Points on a hilly landscape, in no order, each with its height.
A ball rolls from a point to whichever of its 2 nearest points has the largest drop for the distance, and stops where none of them is lower. Distance is the straight distance between rows; heights are no part of it.
<1468> h=41.0: [112  97 140 105  96 125 111 118 112  95 112  97 124  97 121 119  82  96
  85 105  72 105 135  76 115 106 100  85  95  76 122  83]
<267> h=29.6: [110  74 111  82  87  83  89  84  72  96  98  95 103 110 124  82 135 118
  94 118  84  72  73 111  87  84 102  89 136  93 113 125]
<1029> h=56.5: [102 113  97  83 113 142 114 107  56  86 105 113 118 108 101 114  98 128
 104 100  87 121  90  87  94 111  98 124 122 128 123  82]
<793> h=3.1: [126 119  97 125 101 119 120 102  95 118  86  85  64  99 122  75 120  80
 125  68  97  98 113 100 109  95 106  74  65 105 106 102]
<250> h=41.9: [113 110  81 118  97 100 114  90  80  93 112 111 141 105  98  74  90 101
 142 107  87  77  94  74  76  94  97  84 126  82 121 128]
<522> h=51.0: [ 99 151  90 117 114 111 109  99  77 105  98 114 105 103 107  84  98  70
 136 124  78  80 110  97 103  65  97  80 115  96 111 101]
<711> h=81.1: [116 111  89 128  82  96  90  86  67  77  97  94 100 124 121  97  72 112
  86 102  91 107  92 117  95 121 114 113  84  70  84  93]
<572> h=56.8: [ 73 114  90  71 100  91 104  95 114 122 105  86  90  88  90  80  84  89
  85 120  91 102 105 116  92 117  77 133 106 145  69 115]
<1290> h=40.0: [ 80 130  93  99  98  82  99  95  84  72  97  91  82 113  76  91 108 114
  95  88 112  94  64 117  85  95  98 110 110 135  87 104]
<214> h=33.3: [ 90  86 108 100 100  97  93 119  85  99 124 123  95  93  92  94  98  76
 102 103  72 120 106  83  94 109 110 135  77 115 105 101]
<1457> h=20.5: [116 112  92  80  95  89 125 108 106  97  89 119 103 110 102  73 104  70
 100  71 104  77 116  82  95 102  87  68 112 120  67 131]
<1181> h=64.8: [ 90  99 105  57  92  99  95 103 109 121 127  83 111  82  87  57  99 129
 104 120 111  84 112  96  82  99  97 102 134 132 121 116]
<1772> h=59.9: [109 123  93 105 106 126 112  83  77 117 108 107 112  98 111  91  93  99
 124 112  80 123  93  98  81  99 106 127 104 113 129  76]
<1678> h=40.5: [103 113 107 113  84 104 104  77  88  95 104 117 110  97  93 111 109 131
 112  77 108  90  87  70 105  93 124  56 133  87 106 130]
<685> h=49.2: [105  58  97  80  95  75  73 106 126  75 119 122 108  87 112 112 107  88
 108 113  95  99  98 112  98 113  71 136  80  79 120  84]
<486> h=57.5: [113 101  88  96  93 113 110 109 109 124  97  83 105  95 114  64 117  90
 107 109  86  89 137  93  93 108  85 103  94 120 116 102]
<1097> h=39.6: [ 88 110  64 105  70  89 100  89 105 113  93  77 104  84  97  97  88 104
 110  94  95  84  83 117  95 101  83 133  81 115 119  95]
<1183> h=58.4: [100 106  81  67 112 102 104  89 107 129 116 100  99  86 114  64 100  93
 121 115  83 100 117 108  82 110  75 123  93 145  93 107]
<664> h=57.6: [ 97 103  92 100 100 113  93  96 103 103  91 111 112 102  98 112 124  94
 119  91  99  95 113 100  90  72  96  88 110 124 142  78]
<114> h=4.0: [ 98 100 106  88  99  97  72  77 114 105 114 111  87  95 101  86 123 118
  92 104 113 115 103 108 110 131  87 110  91 116  84 132]
<1107> h=75.2: [ 88 124 102 126 105 114  89  94  53  88  92  97  78 114 114  82  87 108
  97 142  94 104 109 111  88  84 122  95 104  93  98  81]
<1184> h=62.5: [101  78  95 124 117  73 103  90 108  64 111  72  93 102  80 130  94 104
  83 104 110 108  93 138 111 122 120 126  90  89  89 102]
<1451> h=32.9: [114  81 111 110 111 101 108 112  84  77  94 114  79  96 111 108 118  85
 119  65 106 101  90  84 113 100 127  61  88  86 114 107]
<562> h=25.9: [124  75 105  77 121 107 133  73  82 112 101  91 104 106 114 132  72  76
  97  84 106 127  89 120  90 111 111 120  91  96  81  74]
<1220> h=49.7: [ 95 135  83  88  98  91 112  82 100 106  96  87 112 117  95  95  53  97
  79 102 114  83 109 112  94  98  87  90 123  89  96  78]
<1386> h=35.8: [113  62 105 106 103 114 102 103 113 116 101  98  78  80 101 107 120 106
 127  77  96  87 108  73 103  85 114  68  86  76 125 114]
<1471> h=10.3: [129 123 114 100  97 113 109 110 110 127  78  90  89 103 123  79 129 100
 114  73 103  80 133  93 114  94  85  35  82 122 111 107]
<1761> h=39.3: [ 81  97 103  78  98 108  96 141  69 116 102 118  93 111  71  83  93  96
 103 113 114 103  95  97 108  98 113 128 102 115 128  75]
<1038> h=38.0: [ 82 126  90 116  92 107 114  68  86  93 104 108 134 107  86  95  92 110
 113  93  93  77  80  78  91  86  96  79 142  91  93 128]
<654> h=37.9: [105  79 111 127  88 108 103  80 105 119 104  99  98  83  89 111 113 126
 120  78 105  86  93  55 107  91 109  55 100  79 108 142]
<1598> h=54.4: [ 82  91  70 100 102  92 104 102 132 114  85  97 109 109  49  93 108  64
  87 114 122 104  87 102 101  96  84 148 101  73  83 108]
<663> h=16.4: [ 99  90 112 123  93  64 106 130 116 111  81  98  70  91  93 121  87  82
  86  71 113  86 105 109 128 103  83  74  56 111 101 101]
<292> h=42.4: [ 75  89 109  98  92  87  82 130  72 107 112 108 106 105  88  88  82 121
 101 132 100 101 101 108  89 102 103 109 104 105 139  88]
<1788> h=32.5: [ 80 106  83  92  85 118 106  91  72 101 109  84 106  86  95  96  97 147
 113 101  87  92  63  88  89  89 104 104 126 119 108 120]
<35> h=54.5: [ 78 127  67  93  84 112 122  93  77 120  70  97 114 109  93  83  53  96
 104  95 120  96  76 105  74  80  87 108 121  92  85  73]
<1007> h=48.0: [120 126  78 105  97 113 116 104  69 107  78  90  97 113  84  77 107 127
 112  88 107  96 106 104  85 114 103  90  89 138 102  99]
<1047> h=24.8: [123 126 104  98 115 104 132  96  82 105  85 116  93 115 105  77  78  81
 107  71 109  72  99  89  94 102 107  65 115  99  74 112]
<1417> h=49.9: [111  84 108  84 124 111 116  88 119 111 116  98 119  83  84 120  89  60
  79  99  99 137 100  68 101 109 108 149 104  91  72 123]
<890> h=49.8: [109 127 102 138 117 109 121  96  65  76  98  82 109 120  77 122  83 119
  83 100 100 107  93 123  94 112 121 111 105 123  95 109]
<1748> h=40.3: [ 92  83  81 112  88 130 116  90 100  98  93  71 112  86  72 141 112 143
 109  85  86  95  59  97 127  98  98 103 111  98 121 115]
<1659> h=9.8: [ 94 104 117  96  90 108  76  83 106 126 143 110  97  85 110 104 113 115
  98 118  81 104 111 101 127 113  80 111  88 110 121 126]
<332> h=23.1: [ 76  55  87  87 125  84  99 109 113 122  89  88  90  83 114 119 101 109
 110 127 106  88 106 129 127  88  83  66  99  82  84  86]
<822> h=69.1: [ 92 132 114 116 100 117 120  89  71 140  95  99  99 121  81  91  89 114
  77 123  99 107 103  86  86  86 125  94 103 115  99 104]
<753> h=20.8: [ 81 105  78  93 109  89 115  73  87  99 109 109  99  91 102 118 103 109
 137 103 107  64  90 126 106  93  77  72 112 120  96  98]
<59> h=23.4: [ 77  89  91  80  78 114  91  83 102 138 118 115 131  81 107 107  85 123
 111 128 103 119  82  89  97 108  67 135 121  98 114  94]
<1204> h=52.7: [ 94 101 100  91  80  56  93 112 145 127 108 100  84  77  83  78 105  98
 109 100 121  73 119 102  98  83  90  80  79  86 129 101]
<124> h=68.1: [105 118 115 102  91  92 103 104  87  59 109  87  95  93 104 103  74  69
  73  86  98 105  67 112 123 125 131 150 104  90  66 106]
<1742> h=62.3: [ 96  71  98  73  91  99  95 108 114 130 121  90 125  76 113  88 103 122
 108 115  99  73 134 123  82  71  87  85 120 128 117 107]
<166> h=45.6: [ 91  97  99 106  90  88  87  75  86 108 108  86  80 103  81 109 113 111
 104 117 126 106  63 127  95  83 112 127 100  87 128  85]
<336> h=34.9: [ 88 107  83 137 104 107  77 113 126  78  98 120 109 108 126  98 103  95
 107 107 100  97 130 101  81 111  81  77  72  93  77  97]
<1795> h=65.9: [ 71 130 111 107  79 112 102  78  75 126  88  85 108 118  68 102  90 130
  81 127 116 112  67 107  96  94  96 120 116 113 100 100]
<1302> h=61.3: [128 112  94 130 122 104  93 122  95  50  81  98  73 108 137  97 125  91
 100  90  63 103 117 116  92 104  99  84  68 111  83  89]
<276> h=28.3: [108  66  91  64  83  97  92  96  73  79 106 116 113 115 136  88 101 110
 106  99  98  91  80 112  99 102  94  90 141  78  90 110]
<102> h=33.5: [ 91  82 107  94 116 101 105  82 130  96 132 102 110  68  81 116  67  81
  87 123  87 114 108  92 132 129  93 134  89  52  85 106]
<459> h=42.5: [ 97  85  80  81  78  95  99  85 107 115 104  89  91  84  80  97  94 104
 118  96 108 109  66  99  83  94 104 132  94 101 125  85]
<1258> h=27.0: [111  96 102  89  83  87  75 114 128  86  87 103  96  97  81 111 103 104
  96  74 127 101  82 107 130 100  94 107  88  79 136  79]
<780> h=42.9: [ 70 105 111 100 122 110 117  95  91 118 105  95  95  97  92 143  75  71
  92 127  90 114  97 102 105  81 103 118 109 102  87  81]
<1701> h=36.7: [ 97 114  81 104  88 132 120  86  78 102  91  86 116 103  90 115 114 124
 135  95  82  84  67  91 109  95  87 105 123 114 140 102]
<1494> h=15.0: [100 106  81  65 101  89 110  68  88  69 107 105  97 108 105 103 103 107
 122  80 107  75  63 116 109  83  88  78 133 105 118  98]
<277> h=25.3: [100  91 115 101  99  74  83 117 135  75 125 105  74  76 115  75 102  81
  93 102  84  94 117  87  94 108 115  98  70  92  82 113]
<203> h=54.6: [116 113 113 103  83 113  94 116  89 103  89 105 112 119  97  67 102 113
 100  93 135 109 107  80  89 121 112  88 108  86 106  97]
<82> h=25.7: [ 78 126  72 110  98  96  79 104  88  83  95 110  96  98 113  90  99 110
 132  92 106  74  96 114  94  92  85  64  90 127  84  90]
<864> h=43.1: [ 99  89 101 104 105  93 101  95 113  82 130 102 132  94 111 108  64 107
 111 105  90  88 126 110  97 119  82  93 105  98 105  86]
<860> h=25.8: [112  95 129  77 118 116  80 118 140  59 114 114 102  93  98 101 116 100
  87  86 119 118 108  86 133 118 108 109 111  81  89  88]
<1221> h=41.1: [124  96 114 119  90 112 109  98 134  83 118 103 115  91 133  99 102 107
  96  78  64 113 132  95  49 119  87  94  76 121  88 100]
<647> h=30.4: [ 88 125  89 122 103  90  79  91 100  85 114 130  90 113 128  84  82  97
 115 114 108  95 113 120  90 110 100  76  75 104  85  93]
<1481> h=17.3: [ 99  99 108 106 112  88 101 100 139 105  93  68  95  97 104 134  94  84
  71  92  94  96 113 121 131 101  82 100  81 102  62  95]
<830> h=60.3: [ 75  88  83  72  71  82  73  99 113 138  93 102 125 106  87  88  92 130
  81 125 112  93 104 107  64  79  72 111 116 115 112  94]
<408> h=17.5: [ 96 111 116 143 125  91 104  96 104  91 109  85  87  98 103 142  96 101
  83  98  67 107 119  95 112  98 108  74  88 119  98 120]
<532> h=50.5: [ 83  91 108  91  81  77  71 118 113 127  93 107  72  93 100  92 119 108
 105 105 118  94 113 104 101  81 112  87  65 100 137  83]
<429> h=36.4: [ 99 105 120  83  98 103 109 134  71 110 108 110  81 103  95  76 100  77
  92 110  86 108  90  94 124 109 115 129  89 100 113  97]
<169> h=16.1: [130 128 107  94  96 112 111 112  94  95  88 120 102 100 131  83 124  85
 119  68  92  79 121  75 100 110  83  45  98 119  88 133]
<682> h=47.0: [102  78  82  86  99  96  91  90 124  69 118 114 111  75 107  90  93  97
 127 103 101  97  96 102 103 126  85 115 107  71 115  91]
<1142> h=14.8: [ 90  91 102 101 143  85  92 111  99 101 100  93  60 102 112 100 119  79
  91 128  90 101 121 121 126 109 108  95  89 115  81  93]
<1746> h=58.1: [ 89 106  52  90  92  96 106  85 116  96  75  80 117 103  78  87  93 104
  98  92 129 106  92 100  76 115  95 117 110  89  68  96]
<79> h=35.6: [129 105 131 126 110 112 123 119 131  87 119  93 101 102 106  91  97  96
  86  85  83 116 140  82  71 120 114  87  64 108  93 109]
<1137> h=70.8: [ 93 128  81  96 106  88 108 100 100  66 105 101 113  95  77  87  83  61
  92  96  99  95  63  91 107 101 117 139 111  71  55 108]
<1023> h=20.7: [102  78 109 124  94  59  82 126 128  73  91  99  78  93 114  98 116  73
  84  77  87  99 112  96 115  93  88  83  63  96 102 112]
<254> h=24.2: [ 88 108 127 119 109  94 101  85  99  77 119  88  86  84 101 132  78 100
  78  76  77 112  96 101 115 119 126 102  93 111  73 114]
<1018> h=44.5: [111 116  97 115 109 123 115 114  56  86  86  71  87 109  88  86 106 120
  85  86 101 112 101  95  84 106 134 113 103 124 103 108]
<1652> h=38.9: [ 88  79  84 124 103  93  95 111 107 110  96 113 122 109 109 106  93 104
 112 103  94  79 131 109  85 103  87  70 100 102  94 110]
<242> h=34.6: [ 84  83 105 126 105  79 120 113  94 136 105 107 122 100  80 125  93  95
  99 125 107  81 113  87  95  86 116  91  97  77 127 114]
<1425> h=36.3: [100 119 112 106  92  75  78  85  85  82 108 130  82 109 108 106 107 136
 103  80 122 108  76 112  87 102  97  91 105 145  99 109]
<1241> h=65.0: [ 97  97 102 124 111  80 106 105  90  50 107  90 105 103  85 139  88  72
  79  80 119 110  72 124 102 107 122 131  98  75  83 102]
<549> h=60.0: [ 75  65  91  89  96  72 102  94 112 130 102 104 113 107  88  91  81 107
  98 112 125  88 111  99  63  75 108  85 116  82  82 102]
<196> h=43.7: [121 110  84 110 109  98 131 104 104  99  88  77 110 109  99  99  63  96
 100  85 113  81 118 129  87 111  99  81  89  92 113  71]
<105> h=65.3: [112 101  91 113 123 112 106  98 106 100 101 102 114  96  83  80 136  94
 101  78  99 117 110  67  80 116 127 108 110 107  78 132]
<547> h=53.4: [121  87  98 105  86  91  96  79 126 105 114 108  89  94 115 107 119  95
 115  91  74 108 102 103  75 106  88 129  80 120 130  98]
<70> h=51.1: [126 134 104 109  86 111 105 112  74 105  71  99  97 125 105  54 109 130
 101  98 120  90 114 102  86 109 108  64  93 108 114 112]
<903> h=52.6: [ 83 102  85  91  93 105  87 133 121 119  76 101  94 105  58 108 112  67
  97 109 117 111  96  90 123  90  84 125  91  82  80  83]
<1249> h=28.1: [ 88  85 113 115 102  89 108 103 135 104 102  86 119  93  73 137  61  73
  74 126  88 112 118  98 110 100  84 130  99  48  83 105]
<660> h=63.6: [128  89  99 102 120  92 112  93 128 102 112  92 105 105  96  66 116 101
  96 107 114 109 117  85  88 103 127 102 100  87  88 125]
<1049> h=44.2: [116  88 110 103  79 105  83 114 119  76 113 111 124 112 140  93 105 115
  71 110  83 112 134 103  66 102  93  99 105 119  97  91]
<1727> h=56.3: [104  95  57 114  84  89 105  92 111 105  80  97 127 108  63 110  81  90
 106  90 128 105  73 109  93 110  72 138  91  85  83 102]
<73> h=46.4: [101 130  70 131 115 104 112  83  97  96 117 109 119 103  96  72  98  80
 138 127  77  76 117 103  65  84 108  99 113 100 119 100]
<1649> h=29.3: [104  84 143  99 103  95  90 144  95  86 119 115  82  91 126 105 106 100
 102 104  98 103 120  99 114  97 105  72  82 100 134  79]
<1343> h=24.6: [114  75 103  67 110  84  81  99 102  88 103 124 107 117 129  79 117  96
 103 106 106  92 112 118 106  95  85  75 129  88  86  93]
<1020> h=34.5: [123  91 109 111 124  98 122 103 127  94 111 102  89 102 104 110 100  90
 122  85 125 115 127 115  95 114 122  75  65  91 126  80]
<96> h=78.3: [110 137 101 132 101 115  98  90  41  77  75  97  95 119 121 104  76 120
  75 113  81 102  96 116 101  91 107  89  91  84  81  88]
<1752> h=57.2: [121 104 109  88  66  85  88 105 121  98 101  97 101  84 121  76 100 112
  96  68 102  67 119  92  84  85  89  67  98 113 124 117]
<83> h=72.0: [ 89 122 134 112  94 102  84 103  79 110  88  95  88 116  95  78  85 120
  61 121  96 113 107 102  82  86 128 105 112 102 107  83]
<1179> h=34.7: [ 90  89 141  97  99 115 104 138  81  96 102 115  98  87 113 113  79 111
  98  93  82 102 112  75 124 107 102  91  95  90 123  89]
<1793> h=54.7: [109 109 107  89  62  68  93 111 131 121  98 104  92  89 118  68 100  90
 116  93 106  59 128  94  99  93  76  55  79  86 108 124]
<1503> h=83.1: [103  99  94 144  86  90  94  69  97  99 113 114 114 112 105 108  71 117
  87 106  95  98  90 103  78  99 119  89  98  91  91 105]
<39> h=58.7: [129 126  84 108 113 121  90  91  86  73  68  93  86 108 138  86 133  95
 109  98  66  94 103 114  96  85  80  85  91 106  85  84]
<817> h=29.8: [106  73 111  91  95  94  99 117 100  80 132 105  96  82 112  83  92 104
 109  99  83 105 103  69  74 108 133 115  94  94  83 106]
<198> h=22.7: [ 74  64 105  72 119  86 100 105  79 118  85  90  81 116  90 111 138 117
 101 143 100  87  81 124 132  87  89  93 105 116 107 107]
<594> h=44.6: [ 93 153  90 114 111 102 118  96  55  79  98  91 107 112  59 112  95 108
  94 103 104 102  58 124 103 107 103 133 109 135  81  98]
<1044> h=60.1: [102  66 107  66  81  72  84 103 123 106 104 102 121  82 113  98 107 121
 100  88 110  76 127  97  71  74  85  79 119 111 120  92]
<477> h=26.9: [ 83  57  83  83 110  94 109 104 115 142  79  95  98  97  93 114 111  91
 127 121 106  77 104 116 103  60  85  80 106  78 115  89]
<417> h=31.3: [ 90  94 121  72 117 109  85  90 112  68 128  99  89  86  93  91  96 116
  85  91 111 124  80  94 128 129 130 121 108  90  67  95]
<856> h=16.5: [114 129 109 107  91 109  90  83  86  90  98 116  95 117 129 109 103  74
  93  94  84 121  87  89 110  94  99 108 104  89  86 107]
<803> h=32.4: [109 153 118 121  94 116 102 112 105  91  86 105 105 107 103  90  97  97
  85  86  95 102 124  75  86  82 101  74 104 110 101  95]
<1321> h=63.7: [107 119  95 144 112 100 105 120  85  61  90  95  82 104 109 111 121  72
 109  77  73 100 102 103 111 108 113 107  70 109  89 109]
<23> h=19.2: [ 68  70 102  82 119 107  90 116 100 110  94  85  67  87 101 108 112 112
 105 115  91  97  96 119 125  91  95  85  93 117  88  82]
<1542> h=29.1: [ 87  98 117 113 110  89  84  99  65  65 116 103  84 102 101 109  92 104
  73  91 104 122  86 110 117 134 119 101  95 123  78 117]
<1323> h=39.5: [109  68 117  93 100 102  82 104 119 115 115 101  99 104 119  96  95 106
  81 121  89 103 117 102  84  91  96 106 107  91 110  86]
<1690> h=63.0: [ 75 104  98  97  74  95  84  96  97 118  93  93 126 126  65 106  85 140
  69 139 115 110  83 103  84  87  90 122 123  88 116  88]
<1529> h=52.4: [116  99 100  66 108 107 112  90 118  86 120  98 125  74  90 102  86  81
  92  68 102 117  88  82  88 113 106 134 112 108  85 109]
<1320> h=52.9: [111  96 110  90 112 143  99 116  94  84 109 104 130 105 100 114 116 127
 114 104  92 125 122 100 118 113  97 103 114 105 129  86]
<229> h=26.3: [131 106 119 109 119 121 126 119 133  78 126 103 111 103 111  98  85  90
 108 109 103 124 142 100  82 114 112 103  75  75 116  72]
<1836> h=40.1: [113 123  98  96 113 111 130  99  54  89  83  75  88  98  85  81  96  93
  85  74 107 113  72  99  91 109 148 117 106 103  64 103]
<1558> h=20.4: [121  82 104  90 104 113 116  72  86 104  90  90  93 104 119 115  95 113
  89  80 118 117  75 109 105 105 122 106 108 107  91  96]
<345> h=19.5: [ 77  82 120 110  89  83  82 110 100 110 106 109  84  95  85 118 115 110
  84 110 105 108  92  70 149  88 102  88  97  76 101 114]
<1809> h=61.4: [103 105 105  96  94 117 107  92 107 132 105  96 127  83 101  87  92 115
 124 119  98  87 122 109  76  75  88  88 120 107 144  77]
<551> h=29.2: [115 106  97 117 108  98 134 113  75 117  97 101  94 107  88 106  91  84
 120  65 115  79  84  89 106 102 119  66 100 101 106 109]
<299> h=23.2: [ 96 109 113  97 100 122  95 129 120  97 122 116  85  84 128  93 113  91
 136 100  91 102 125 100 111 100  96  72  76 104 119  92]
<243> h=23.7: [136 135 126 105 102 132  98  83  93 100  99 121 103 107 123  93 110  92
  91  73  95 117 101  69  99  83 111  89 118 105 104 107]
<693> h=15.3: [ 92  86 117  83  83  86  96 106 106 127 120 108  95  88  72 107  97 103
 102 119  94 100 101  90 133  96  83 121 100  88 126 112]
<1159> h=55.0: [107 127  86  97 115 113 105  89  92 112  79 108  89 113 129  87 110  72
 102 123  76  92 118 115 101  71  82  82 105  84 105  90]
<1404> h=47.8: [ 79 129 114 111 100 108  79 109 111 111  79 102  92 120  84 121 109  93
  64  91  99 119 105  80 119  81  91  98 114 109  80 111]
<335> h=35.9: [110  99  91  90 111 126 121  80  54  90  92  91  97  98 101 108  99  89
 103  70 115 128  50 109 104 116 129 143 112  89  43  98]
<26> h=34.1: [105  61  86  74  91  74  86  97 133 117  94  71  96  80 104 107 101 111
  93 101 104  84  97 108 119 100  80 127  84  87  99 102]
<1758> h=62.4: [114  99  94  95  85 126  84 104 115  71  61  84  91  93 113  82 117 101
  97  61  92  89  93  89  93  97 105  87 103  95  95  81]
<1092> h=10.5: [ 92  71 108  99 134 100  78  90 104  95  98 113  87 111 120 113 141  87
  96 130  80 119 107 107 112  98 107  99 100 110  83 113]
<1502> h=61.2: [113 107  86 108 129 130 107  98  77 107 106  99 117 104 106  98  82 100
 124 138  87 107 116 118  86 108  93 104 118 109 110  73]
<973> h=58.2: [112 103  80 101 120 118 112  86  84 107  91 105 101 122 127  85  97  94
 122 132  90  93 114 131 113 112  81  99 111  83  95  92]
<189> h=35.7: [ 90  73 104  71 126 117  94  98 117  80 131 105 112  86  87  94  72  94
  96 121 107 114  99  97 127 142 112 128 109  59  76  91]
<1421> h=16.3: [108 112 117  90 105 130 122 132 129 104 127 119 109  79 104  95  96  89
 124 105  91 114 130  76  85 114  94  99  64 100 118  87]
<873> h=48.5: [ 77  75  91 126  99  83  87 108  97 122  86  96  71  98  82 116 115 116
 106 105 125 103  87 113 101  77 118  93  75 104 124  87]
<431> h=21.2: [ 95  97  99  69  64 120  76 100 106  86  82 116 114 103  82 108 114 122
 114  74 133 100  64  91 113 108  97  96 121  81 127  85]
<776> h=60.2: [ 89  90  64 105 106  94 104  93 102  78  95  66 103 100  87 101  92 108
  80  97 119 106  83 123  99 121 114 117  90  96  70  86]
<1382> h=11.4: [ 86 112  96 106 106  87 106 125 109  88  84  92  78  95  96 133  92  81
  87  78  93  84 103 113 142  97  87  88  76 110  75  89]
<585> h=22.5: [ 94  87 111 109 115  80  96 104 143 112  94  78  95  94  72 142 107  76
  74 116 105 114 116  97 145  91  67 119  91  76  89 104]
<280> h=48.2: [112 104 127  96 119 126 101 104  94  78 115 112 126 116 100 109  96 107
  88 133  91 119 123  89 120 127 108  95 115  74 122  98]
<1499> h=9.9: [112 145  99 106  81 109  80  76  91  97 102 114  88 109 109  90 109 104
  90  87 107 118  83  94 123 125 101 104  91 106  85 120]
<1053> h=44.7: [ 81 107 125 106  89  87  82 126 105 108  75 115  94 100  98 119 109  92
  81  93 100  91 105  82 112  81  84  74 108  93 101  94]
<1111> h=61.8: [117  85  85 100  87  77 100  95 122 118 107  99 120  99  89  72  95  95
 109 108 116  85 114  84  76  94 112  97 106  70 101 109]
<206> h=55.2: [132  87  90  86  98 103  98  94 124 107 103 118 112 101  94  86 123  89
 124  93  96 100 116  98  82 105  96 115 109 122 134  96]
<1703> h=6.1: [ 85  62 107 138 123  96  77 113  88 102  79  93  61 106 114 123 135  81
  78 111  95 123  92  90 128  94 111 101  88  95  77 121]
<1818> h=38.7: [ 85 104 111 117 119  96 129 119  98 119  87  91 104 112  70 131  87  79
  97 108  83  90 110  84 114  80 111 102 100  93 101 102]
<1607> h=65.5: [103 117  73 126 110 114 114 111  84  68  89 105  95 104  92  86 119  83
 123  88  84  87  80  96  94 105 113 115  91 121  98 111]
<1561> h=30.6: [ 84  73 100  95  94  78 102 111 112 150  88 106 120 105  85 110 116  97
 104 117 105  67 125  84 103  59  94  99  98  96 140 104]
<164> h=50.6: [ 84 135 109  99 102 113  77 112 112 106 101 118  86 109  75 108 114  61
  86 119 103 127  86  88 131  85  98 125  94  90  75 105]
<1161> h=15.9: [112 109 109  68  78 108  67 109 103  73  86 132 101  90  97 102 128 111
 105  71 116 109  89  87 118 106 100  86 122 101 108 106]
<1527> h=31.2: [104  69 112  84  89  59  81 102 140 104  84  87  81  82  92 118 114  93
  82  88 116  97  86 119 131  90  78  86  79  78 110  98]
<577> h=14.7: [ 97  82  87  78 102  99 119  78  89 114 102  83 103 115 107 101  87 127
  83 108 109 101  82 106 101 114 100  87 129 108  64 113]
<1568> h=39.8: [100 130 126 124  85 116  95 126  90  91  58  99  87 102 109 116 104  95
  82  67  82  82 113  75 101  87  94  53  86 111 100  88]
<665> h=58.5: [ 77 103  95  80  78  78  76  99  97 127 109  92  92 105  91  84 100 123
  85 126 112 100  97 125  84 112  84 133 104 143  97  95]
<1376> h=33.0: [ 90 100 121 121 106  82  80  98  52  71  93 101  82 112 117 111 117 125
  94  82 107 106  73 102  97 104 118  77 108 137  89 120]
<1088> h=31.4: [ 97  87  99  77 122 123 129  76  67  86  94  82  97  89 108 110  72  85
 108 100 100 126  67 124  85 113 127 146 109  95  72  66]
<519> h=36.5: [ 93  76  60  84  70  83  84  82 129 142  88  70  99  82 106  81  97 124
  95 110 104  97  98 120  90 108  69 128  81 100 104  98]
<626> h=20.6: [113  91 108  78 105  98  70 120 117  70  88 124  94 118 117  87 123  97
  97  86 120 115 115  98 113 114  86  87  94  94  99  98]
<220> h=19.4: [ 83  79  95  66  87 108  92 108 125 146 113 110 113  78  81  93  95 105
 126 133 118 106 102  85 113 106  67 133  97  93 125  93]
<421> h=51.3: [104  74 107  83  74  86  79 100 134 101 122 132 118  74 108 128 104  98
 106  86  94 112 111  90  84 103  73 123  84 110 120  96]
<113> h=84.8: [113  75 111 133  91  81  84  85 110  99  97 102 107 108 128 129  96 141
  80  84 111 120 106  93  74 107 116  76 105 100  96  97]
<327> h=9.5: [104 124  72 113  97 106 122 110  89 129  66  87  73 109 103  84  98  93
 113  91 108  97 103 111 124 105  97  76  60  90  86  84]
<494> h=66.9: [ 97 106  84 138 111 113  93 109  73  76  92 107 101 106  83 100 140  83
 104  77  81 109  89  62  82  85 140 103 110 107  88 125]
<163> h=54.9: [ 98 111  89  69 105  92 106  85 109  95 111 105 109 100  88 106  88  67
  89  93  91 122  94 108  97 116  83 136 116 139  76 101]
<329> h=5.9: [109 101 104  70 110  82 123  56  93  74 118  96 113 112  94 112  90 115
  80  91 103  88  72 107 104  98  98  92 147  99  93 108]
<424> h=59.8: [109  90 111 102  86  97  83 107 133  84  76  80  89  80 127  74 123 107
 102  77  81  71 113  87  98  86  94  69  93  97 106 105]
<913> h=27.8: [ 83 102  84  82  83 122 119  53  96 127 110  93 122  72  95  94  90 122
 125 119  96  92  65  90  89 101  83 126 120 108 112 116]
<692> h=47.1: [ 90 104 127 107 129 111 131  84  96 122 111  91  99 100  76 123  92  53
  79 102 100 124  92  83  98  95 130 137 103  93  67 107]
<146> h=34.4: [102  82 126 119  96 100  90  99 116 107 100  87 104 109 103 126  84  93
  64 111  84 126 107  92 101  98 113 130  96  64 102  88]
<420> h=25.6: [ 77  74  97  83 101  75 105  97  66  95 101  97  84 120  90 103 132 112
 100 119  98  78  64 121 103  82  93 110 119 100 109 122]
<1046> h=38.8: [120  97  90 100 112  95 126  91 107 113 103 104  95 110 107 121  76  92
 121  85 139 107 104 131 107 113  96  81  85  89 106  81]
<898> h=57.7: [ 88  94  73  88  98  91 116 100  86 128  81  99  96 122  98  81  84  91
 100 114 123  79  87 110  64  69 109  83 111  83  86  85]

For each start below, name the point where the ball stops.
<1044>: <1161>
<1678>: <793>
<1607>: <1038>
<486>: <329>
<1772>: <1421>
<664>: <329>
<424>: <1161>
<70>: <329>
<494>: <1421>
